Points on a hilly landscape, in no order, each with its height.
A ball rolls from a point to whichever of its 6 nearest points has the largest drop for the distance, and stops where none of them is lower. Distance is the straight distance between rows; heights are no part of it.
k_47 h=613: -3 1 -3 24 -10 27 -2 -18 20 5 -19 -2 3 27 -19 -13 10 -1 15 -5
k_277 h=390: 5 1 0 -13 -21 -4 17 13 18 10 -14 11 -6 25 -5 -13 -5 13 7 -18
k_988 h=358: -14 9 -30 3 5 17 0 2 21 10 -12 23 -9 -3 8 -39 22 -11 -3 0
k_265 h=659: -10 -3 6 21 -19 30 -4 -15 5 -3 -4 -5 12 15 -31 1 -11 14 19 2
k_398 h=443: -1 11 -30 -17 1 5 13 18 18 26 -21 19 -20 1 19 -23 1 -2 7 -8
k_480 h=617: -7 14 22 -18 -11 -27 9 12 -35 6 17 1 -2 -25 24 -1 -13 1 -14 3
k_835 h=512: 12 13 5 -13 -4 -22 10 0 -28 14 -16 3 7 -6 19 0 8 -14 -14 -2
k_536 h=583: 26 17 12 -15 -5 -39 19 -14 -36 22 -7 0 16 15 24 8 14 -18 -7 -17
k_608 h=564: 9 1 11 9 8 8 -16 -8 -24 -16 -11 -13 18 -9 5 18 6 -18 -15 4
k_214 h=345: -7 6 -37 10 5 9 -6 -3 23 14 -12 0 -16 -6 5 -30 20 -13 -3 12
k_334 h=363: -18 -1 -15 7 12 1 -13 -16 -2 -1 -4 -10 -12 -37 11 -21 32 -38 -36 24
k_858 h=261: 18 5 -32 -8 13 -31 13 13 8 27 9 7 -28 4 30 -3 -5 10 26 -5
k_59 h=506: -28 6 -8 8 -19 24 0 1 10 3 -2 -1 -9 -9 -13 -20 1 3 1 11
k_866 h=394: 1 9 -21 20 17 6 -11 -13 20 2 -12 4 -9 7 8 -28 37 -17 -8 4
k_557 h=221: -1 7 -6 -10 -12 -17 15 17 19 11 4 0 -15 14 2 -9 -5 19 11 -10
k_750 h=395: -26 -3 -20 8 3 15 -7 -10 12 1 -6 4 -12 -23 5 -33 25 -19 -18 24
k_788 h=612: 3 -8 -1 17 12 22 -17 -9 -18 -25 -11 -23 16 2 -12 21 -2 -17 -5 13
k_695 h=96: 12 -26 26 -15 -5 -1 17 3 23 -19 24 7 8 34 -25 23 -20 30 21 -15
k_166 h=582: -8 -15 -58 -6 40 7 -1 -21 22 4 14 10 -24 -49 28 -27 19 -44 10 33
k_360 h=529: 2 21 15 -16 6 1 -1 -2 -28 -3 -25 29 17 -11 21 -15 23 -24 -32 -12
k_748 h=472: -6 3 -5 3 -3 22 1 -7 16 -2 -20 11 -1 15 -6 -18 17 -2 -9 -5
k_525 h=619: 26 0 33 -42 -14 -37 27 3 -20 6 4 11 22 14 17 15 -9 -1 -1 -20
k_116 h=618: -7 -1 -7 31 -10 -1 -9 -16 12 13 11 -36 -4 12 -20 -6 -1 8 21 10
k_60 h=592: 30 -23 7 -16 19 -5 2 -5 -14 -23 4 -7 29 37 -11 46 -14 -2 6 -9
k_247 h=530: -3 0 -19 21 -3 -2 -4 -8 20 10 -7 -17 -10 12 -7 -7 10 4 8 3
k_514 h=418: 8 5 -1 -25 -14 -27 14 19 -2 15 -6 9 -7 10 15 -3 -10 9 -3 -14
k_460 h=498: 16 -13 14 -4 -12 4 11 -4 18 -2 -7 -6 9 31 -17 15 -4 11 21 -12
k_504 h=591: -1 6 37 -5 0 -27 -2 17 -10 0 26 0 -5 -17 8 18 -16 25 -1 -5
k_558 h=654: -5 -5 4 13 -3 26 -15 -9 0 -9 -15 -13 15 7 -22 5 -2 -3 1 10
k_194 h=650: 19 -21 10 -38 11 16 3 13 -12 -21 8 12 31 20 -27 28 -29 2 7 -10
k_135 h=516: 27 -11 3 -2 15 24 -6 -8 -6 -20 -21 -3 25 32 -13 25 -1 -13 -4 -8
k_797 h=545: 9 10 9 -29 -8 -26 12 25 -19 11 7 15 -6 -10 23 1 -18 7 -9 -9
k_609 h=493: -17 -7 -12 22 -7 2 -7 -12 8 9 11 -34 -16 -13 -7 -6 7 -9 -7 22
k_634 h=503: 19 0 16 1 17 12 -14 -10 -16 -20 -29 6 31 13 8 13 15 -25 -19 -9
k_648 h=421: -2 4 -38 -1 10 -15 5 7 14 18 -4 -3 -22 -5 25 -12 5 -4 15 4
k_675 h=589: -4 0 7 21 -5 -23 -1 3 18 15 33 -9 -21 7 -17 -2 -9 36 24 2
k_676 h=561: -9 5 5 -2 0 -2 -4 -1 -27 -3 -9 -6 4 -27 22 -1 11 -24 -25 3
k_52 h=492: -10 20 -25 -4 13 22 -4 9 24 8 -20 41 -14 2 18 -42 31 -11 -7 -6
k_701 h=419: 17 7 -7 -2 -3 -35 10 12 -1 18 3 -18 -14 11 19 5 3 3 2 -5
k_441 h=461: -5 9 -44 -3 13 -18 2 2 8 18 22 2 -33 -18 29 -2 -12 12 40 13
k_301 h=628: -19 4 3 -8 -14 7 2 16 -5 4 -8 -4 -13 -20 -2 -10 -12 7 -8 6
k_270 h=605: 10 -9 21 15 3 -7 -6 -1 -22 -15 14 -26 7 -5 -2 29 -12 3 -2 5
k_446 h=149: -16 3 -15 -1 -12 19 4 11 17 14 -10 17 -10 0 -8 -25 3 1 5 2
k_285 h=634: 8 -9 21 -11 -3 8 2 17 -14 -20 4 2 11 -7 -10 30 -25 10 2 -2
k_81 h=576: 25 -1 21 -3 8 -23 6 -5 -29 -10 2 -19 20 14 0 38 -3 -4 -3 -9
k_434 h=430: -5 -4 -15 15 0 -8 -4 -1 5 10 -3 -24 -10 -14 9 -17 15 -10 -10 10
k_433 h=620: -9 -5 7 2 -7 19 -4 0 -18 -17 -8 -13 5 -12 -6 19 -5 -8 -14 14
k_147 h=688: -33 -2 1 17 -12 36 -13 -10 2 -10 -6 -8 6 -10 -25 -6 -4 -3 1 12
k_607 h=600: 9 -8 9 22 3 16 -16 -14 9 -13 -13 -26 9 14 -21 12 4 1 6 3
k_322 h=581: 21 1 29 1 2 -33 -1 4 -26 -6 19 -18 4 -3 10 32 -15 14 -6 -7
k_962 h=556: -24 10 -19 19 -27 26 2 -5 12 16 -3 13 -2 4 -24 -30 -2 4 18 2
k_163 h=448: 1 1 -31 11 16 -25 -2 6 10 19 29 -23 -34 -14 25 -8 -4 1 21 11
k_980 h=408: 19 -23 24 -10 16 2 -3 3 2 -29 38 14 14 25 -31 40 -34 31 29 -15
k_228 h=724: -17 5 0 35 1 31 -21 -24 21 -6 -10 -4 8 10 -21 -24 25 -12 3 8
k_371 h=674: -19 1 -16 33 -25 16 -8 -20 11 11 -2 -13 0 1 -25 -19 6 -5 15 15
k_559 h=437: -5 6 -2 4 -2 -23 3 14 7 14 28 2 -24 -9 8 -5 -17 26 8 5
k_564 h=467: -23 -4 -38 16 1 6 -13 -19 20 14 7 -7 -24 -23 -3 -30 14 -25 1 28
k_30 h=696: -19 4 10 26 -17 -9 3 -1 23 19 41 10 -9 7 -27 -5 -13 45 32 2
k_499 h=255: -9 4 -30 0 13 -3 -4 -7 3 7 -10 5 -16 -18 21 -25 25 -26 -20 5
k_292 h=693: -18 -5 9 4 -2 35 -12 2 -13 -21 4 -17 12 -20 -26 16 -22 3 -3 17
k_581 h=527: 16 -19 14 -14 5 13 9 0 -1 -24 8 -1 23 25 -30 37 -30 11 12 -8
k_637 h=567: 17 -2 24 -29 -7 -40 19 19 0 13 23 18 -5 12 17 6 -9 21 6 -24
k_961 h=405: 6 13 3 -10 4 7 -7 -1 7 -2 -23 21 9 1 15 -17 27 -15 -27 -10
k_156 h=339: 5 -12 29 -3 -12 -3 10 6 14 -7 12 -4 2 24 -23 18 -21 31 18 -7
k_952 h=653: 21 4 24 -40 -15 -8 15 4 -23 -10 -11 21 30 5 7 22 -14 -4 -8 -19
k_689 h=641: -24 3 -30 9 -17 0 3 1 17 22 15 -1 -16 -15 -1 -22 -11 11 23 18
k_613 h=689: -25 -3 15 5 -14 21 -5 6 -11 -8 16 -7 2 -17 -21 7 -25 23 10 10
k_101 h=409: 16 16 -36 3 26 -17 0 -3 6 18 -15 11 -13 1 39 -24 32 -25 -8 -8
k_296 h=303: 1 17 -8 5 16 4 -7 -1 9 -1 -16 20 -2 3 24 -29 37 -20 -22 -7
k_562 h=538: -6 -8 28 14 -5 2 -11 0 2 -14 27 3 -3 3 -28 23 -24 40 19 -3
k_321 h=544: -6 5 7 -8 -5 12 3 7 -20 -12 -25 10 9 -12 4 5 -1 -14 -26 -2
k_271 h=424: 18 -3 -4 12 -5 -19 5 3 13 18 3 -24 -10 23 7 9 11 10 6 -10
k_913 h=520: 5 -4 27 15 0 -22 0 6 5 -9 19 -18 -7 2 -13 25 -13 29 6 0
k_688 h=557: -18 -4 -1 26 -5 10 -9 -13 7 -1 -1 -27 3 -2 -14 -3 9 -10 -1 13
k_364 h=426: 13 17 -17 1 6 -33 3 -2 -21 23 -6 -3 -6 -2 40 -7 17 -21 -6 -7
k_943 h=651: 18 5 27 -22 -1 -51 9 10 -14 11 22 11 -4 -7 18 13 -4 17 -2 -12
k_242 h=507: 25 -10 23 -11 -6 -30 12 1 -4 0 5 -5 7 20 3 17 -1 8 -1 -16
k_710 h=435: 5 8 -34 -2 14 -23 3 6 -9 21 12 -11 -25 -23 36 -8 1 -15 6 9
k_626 h=206: 6 -2 17 -18 2 30 -2 2 -6 -23 -28 14 23 9 -5 14 -3 -6 -12 -6
k_201 h=521: -27 6 -1 -18 -14 5 -3 10 -16 -2 -3 3 -8 -40 13 -13 -7 -7 -24 9
k_352 h=673: -20 -7 12 24 -16 8 -3 -4 4 -1 16 -26 -1 -3 -32 9 -15 19 14 14
k_857 h=105: -10 12 -19 -3 3 3 -1 5 -1 11 -18 14 -15 -11 19 -25 21 -17 -16 5
k_376 h=580: 20 -16 41 -3 17 -22 -12 0 -11 -25 41 4 7 4 -13 41 -19 36 6 -11
k_190 h=621: -2 7 14 13 12 31 -14 -5 15 -20 -23 17 16 7 -5 -14 30 -11 -15 -5
k_854 h=597: 9 -3 15 7 -1 7 -3 -1 0 -8 -10 -22 3 9 -9 19 -6 4 0 -5
k_85 h=531: -12 5 10 12 12 19 -15 -5 0 -17 -22 12 11 -15 9 -15 25 -22 -30 -1
k_887 h=518: 15 -2 4 14 3 0 -1 -11 16 -3 -22 -19 3 32 -7 -3 16 -2 0 -4
k_368 h=488: 20 -15 26 -30 4 -14 8 5 -20 -21 11 7 20 12 -1 34 -24 14 4 -10
k_939 h=356: -11 4 -29 -1 6 -16 -5 -2 -4 12 6 -17 -18 -30 24 -13 9 -21 -14 16
k_665 h=403: 14 -18 20 14 -1 -12 4 -6 14 -8 9 -19 4 29 -28 24 -8 21 19 -7
k_819 h=400: 17 14 3 -1 14 -11 3 -11 -11 3 -23 20 11 2 31 -16 42 -32 -27 -11
k_706 h=594: 2 -4 16 20 -2 -26 -8 5 -8 5 24 -35 -11 -6 3 12 -4 14 -4 6
k_629 h=202: -15 9 4 10 -17 51 -4 -10 6 -7 -16 20 13 6 -35 -10 -3 7 11 1
k_279 h=625: -31 0 -18 26 -5 26 -15 -22 29 3 -3 6 -3 -11 -21 -35 25 -17 1 18
k_827 h=763: -39 -1 -25 26 -36 18 -3 -16 10 19 23 5 2 -21 -28 -35 -12 4 19 15
k_29 h=642: -10 -8 4 -12 0 43 -10 9 -14 -22 -11 7 19 -10 -23 15 -23 -1 -3 1
k_950 h=528: 11 18 9 -2 -6 -50 12 -9 -45 25 12 -18 0 -13 26 3 8 -11 -7 0
k_847 h=532: -19 3 -45 -6 5 0 10 11 8 16 12 6 -26 -26 17 -23 -8 -5 19 11
k_49 h=349: -25 1 -25 -12 4 6 3 6 5 9 -5 16 -23 -37 16 -28 11 -18 -18 17
k_54 h=415: 7 4 -21 -16 4 -28 17 21 16 24 14 15 -27 6 23 -3 -14 28 21 -12
k_100 h=332: 16 -22 27 -30 -7 -6 25 7 5 -17 12 8 16 27 -9 26 -22 16 10 -18
k_935 h=584: -16 1 4 8 2 19 -16 -5 -7 -15 -17 -1 3 -15 3 -14 21 -18 -31 11
k_744 h=308: 7 12 -22 -9 7 -11 12 8 3 18 -16 7 -9 4 22 -17 16 -8 -8 -11
k_170 h=645: 27 -21 17 10 16 -7 -2 -3 -11 -19 13 -21 17 21 -9 47 -19 10 8 -7
k_161 h=372: 9 -13 30 -11 -8 -9 9 7 5 -11 17 4 6 13 -5 23 -18 27 5 -14
k_487 h=627: -1 0 1 3 9 49 -17 -10 2 -20 -22 16 26 14 -28 10 -4 -5 -2 -1
k_46 h=480: 9 19 10 -10 12 -14 5 -19 -39 3 -26 8 12 -6 22 -3 28 -35 -28 -7
k_902 h=491: 20 -12 18 -19 3 3 7 1 -5 -20 -3 3 26 21 -14 29 -20 4 3 -13
k_121 h=551: -17 9 -2 -6 4 25 0 9 13 -1 -24 23 -2 -3 0 -26 18 -15 -20 -7
k_737 h=502: -12 3 -53 -10 18 10 2 -6 19 9 1 17 -27 -30 29 -25 11 -21 11 20
k_727 h=624: 14 -12 4 -4 12 16 -8 6 -19 -24 0 -9 24 6 -20 34 -32 1 4 -2
k_325 h=550: -16 -2 -9 17 -12 -8 -1 2 6 12 26 -17 -18 -14 -9 -10 -15 21 11 14
k_671 h=501: 13 -13 41 -9 -2 -24 -2 12 7 -7 30 13 -6 1 -6 22 -20 41 10 -12
k_784 h=579: -1 5 18 -16 -15 2 10 17 -5 1 -13 4 1 -5 2 0 -12 9 -10 -5
k_964 h=616: 10 -6 1 -28 17 35 -3 10 -8 -28 -18 34 35 12 -16 16 -13 -11 -11 -13

Call two points neighbours if one is among the 6 nearest of the other. Go from one point of each pair to the other, from neighbour to neighbour, staying as low as possible. Name the highest point that can't be avoided.
k_857 and k_557 -> k_277
k_629 and k_695 -> k_962
k_858 and k_857 -> k_54
k_446 and k_695 -> k_460

For each start below, name the point where the ball stops.
k_676 -> k_857
k_558 -> k_857
k_116 -> k_857
